Points, in no order, along strands that fork and pass close to each other.
Points whose rows are less than 34.8 apart are linked; no others are. Some points are linked to none.
Q_873: [ 37 -23   4  75 -17 -53 -39 -34 -29]
Q_516: [ 14  -3  -5  50 -39 -41 -64 -18 -17]
Q_459: [-25 -23   6 -20  24  51  55  11  23]
Q_897: [ -4 -15   8  -7 -40 -16 -37 -14   6]
Q_587: [-27  -2 -13 -21 -32 -11 -17  -2  17]
Q_199: [29 -7  7 10 38  2 15 40  7]
Q_192: [ 22  16 -10  39 -13 -42 -47  -6 -21]
Q_466: [ 18  23   2  -1  -2  -9 -21 -11 -19]
Q_335: [-14  20 -24  -6  35  24  38  37  15]
Q_388: [ 39  -4   3  31  21 -37 -15  19  -8]
Q_910: [ 15  12  14 -20  22  36  24  -1  -8]
Q_432: [-33  -6   0 -31   6  33  39  -2  14]
Q_187: [-29  22 -33 -11  23  11  34  35  18]
Q_960: [  0 -14   7  -7  41  43  44  33  25]
Q_95: [-34 -10 -21 -16  15  13  38  32  33]
Q_642: [ 47  -3  25  11  15  -8  -8 -13 -25]
Q_75: [ 28 -18  28   1 -15  -9 -23 -24 -14]
Q_488: [  2  15  12 -29   9  32  23 -11  -8]
Q_423: [-28 -13  -9 -23 -22  -7  -3  11  25]
Q_332: [ -2  36 -14 -15  15  14  15   5 -13]
Q_636: [-52  -7 -27 -13  20  20  52  28  29]
Q_798: [ 38 -20  12  41  -7 -43 -32 -13 -19]
Q_73: [ 38 -27  32  20 -10 -22 -26 -28 -19]
Q_297: [-24  24 -24   0 -33 -21 -38   1   7]
Q_995: [ 40  -4   5  24  29 -24  -5  22  -7]
Q_907: [ 51   0  17  40   6 -31 -23 -27 -37]
Q_264: [-67  -3 -18  -3  37  51  78   7  13]
Q_884: [-17 -14   2 -27   5  21  29   9  18]
Q_939: [ 39   5  21  -2  30  15  10   6 -17]
Q_909: [-30  21 -34 -11  12  -3  24  34  20]
Q_931: [ 22 -31  15  54 -37 -42 -55 -32 -15]
Q_341: [-14  -8   6 -17 -36  -8 -27 -12   9]
Q_141: [  3  39  -8 -20   6  12   4 -11 -17]
Q_956: [ 14  31  -1 -13   1   6 -10 -10 -18]
Q_32: [-37   0  -2 -37  -3  32  38 -15   6]
Q_742: [-25  15 -10 -13  39  53  58  12  10]
Q_756: [34 -5  7 11 31 -7  6 29  4]
Q_490: [  2   6   5  15 -45 -18 -56 -28 -11]
Q_828: [ 16 -30  17  31 -36 -37 -49 -19  -4]
Q_963: [ -6  27 -11 -19  24  28  31   9  -4]
Q_500: [-36  13 -12 -32 -19  10  13 -16   1]
Q_222: [-19  24 -16   1 -39 -17 -43 -14  -4]
Q_46: [-21  22 -26 -12   6  -7   8  25  15]
Q_695: [ 30   9  11  34 -22 -22 -47 -34 -33]
Q_675: [-46  11 -16  -9  38  54  66   8   8]
Q_386: [ 16 -29   9  -1  13  -9   4  30  23]
Q_210: [ 46  10  16   8  26  -2   0  -1 -24]
Q_507: [-66 -17 -18  -8  29  43  72  15  23]
Q_949: [ -2  -2  -7   0 -20 -25 -25  11  13]
Q_453: [ 13  -4  21 -25  -7  16  -1 -18  -7]
Q_631: [-17  27 -23  -4 -14 -16 -20   7   5]
Q_853: [-15  15  -5  -1 -45 -10 -49 -20  -7]
Q_593: [-18  30 -11 -21 -27   1 -18 -17  -7]
Q_411: [ 27 -31  10  69 -29 -49 -46 -31 -18]
Q_93: [-38 -26   4 -29  11  42  52   1  21]
Q_804: [ 19   4  -7  54 -25 -45 -55 -15 -20]
Q_396: [ 40 -14   6  43   8 -44 -23   3 -13]
Q_373: [ 52  -3  19  29  16 -22 -13 -15 -32]
Q_62: [ -9  20  -4 -16  33  40  41  12   1]
Q_646: [ -9 -19  10 -13  31  48  48  23  26]
Q_719: [ -8  22 -24  -9  -1 -13  -4  18  11]
Q_638: [-11  14   5 -36  -8  27  15 -23 -11]
Q_570: [ 27  10  16 -11  26  27  16   3 -12]
Q_851: [ 14 -15  15 -10  23  19  19  21  13]
Q_869: [  6 -27  17  11 -38 -26 -44 -17   2]
Q_356: [ 24  17   6  13  -4 -19 -28 -11 -23]
Q_553: [ -3 -14   8 -17  15  16  23  19  20]
Q_752: [-61 -12 -25 -15  20  30  59  19  27]
Q_546: [-27  16  -4 -34  -8  23  20 -18  -3]
Q_225: [-28 -21  -7 -21 -12  -7   7  23  34]
Q_760: [  9 -13  18 -24  -1  12   6  -3   2]
Q_419: [ 32 -18  21   1  10  -3  -3   6  -1]
Q_713: [ 43 -30  25  40  -7 -38 -26 -24 -20]
Q_865: [ 27  20  -3  28  -6 -33 -36  -8 -22]
Q_19: [ 24 -11  27 -12  -9   2 -14 -22 -14]
Q_911: [-31 -12 -19 -16   1  -1  19  31  35]
Q_605: [-40   7 -19 -23 -39  -7 -15  -9  13]
Q_687: [-48  15 -18 -29 -32   3   2 -20   6]
Q_594: [  4   4   0  30 -45 -25 -63 -23 -17]
Q_112: [ 20 -18  13   1  34  17  23  36  19]

A fork is a point with three links. Follow the links from the first point to the second and name the forks in between, in order.
Q_687 / Q_93 -> Q_546, Q_432
Q_199 / Q_93 -> Q_432
Q_95 / Q_897 -> Q_587
Q_432 / Q_910 -> Q_546
Q_884 / Q_910 -> Q_432, Q_546
Q_423 / Q_638 -> Q_587, Q_546

A fork is a point with three links, a tip a point with one. Leave the first point through the second and follow the links. Name the first fork or tip that comes.
Q_719 / Q_46 -> Q_335
Q_341 / Q_897 -> Q_873
Q_873 / Q_411 -> Q_587
Q_605 / Q_687 -> Q_546

Name the points in between on the shortest way along the links from the first point to the second, in order.
Q_373 / Q_488 -> Q_642, Q_210, Q_939, Q_570, Q_910
Q_546 / Q_341 -> Q_500, Q_687, Q_605, Q_587
Q_963 / Q_264 -> Q_62, Q_742, Q_675
Q_411 / Q_869 -> Q_931, Q_828
Q_187 / Q_853 -> Q_909, Q_46, Q_719, Q_631, Q_297, Q_222
Q_507 / Q_95 -> Q_752, Q_636
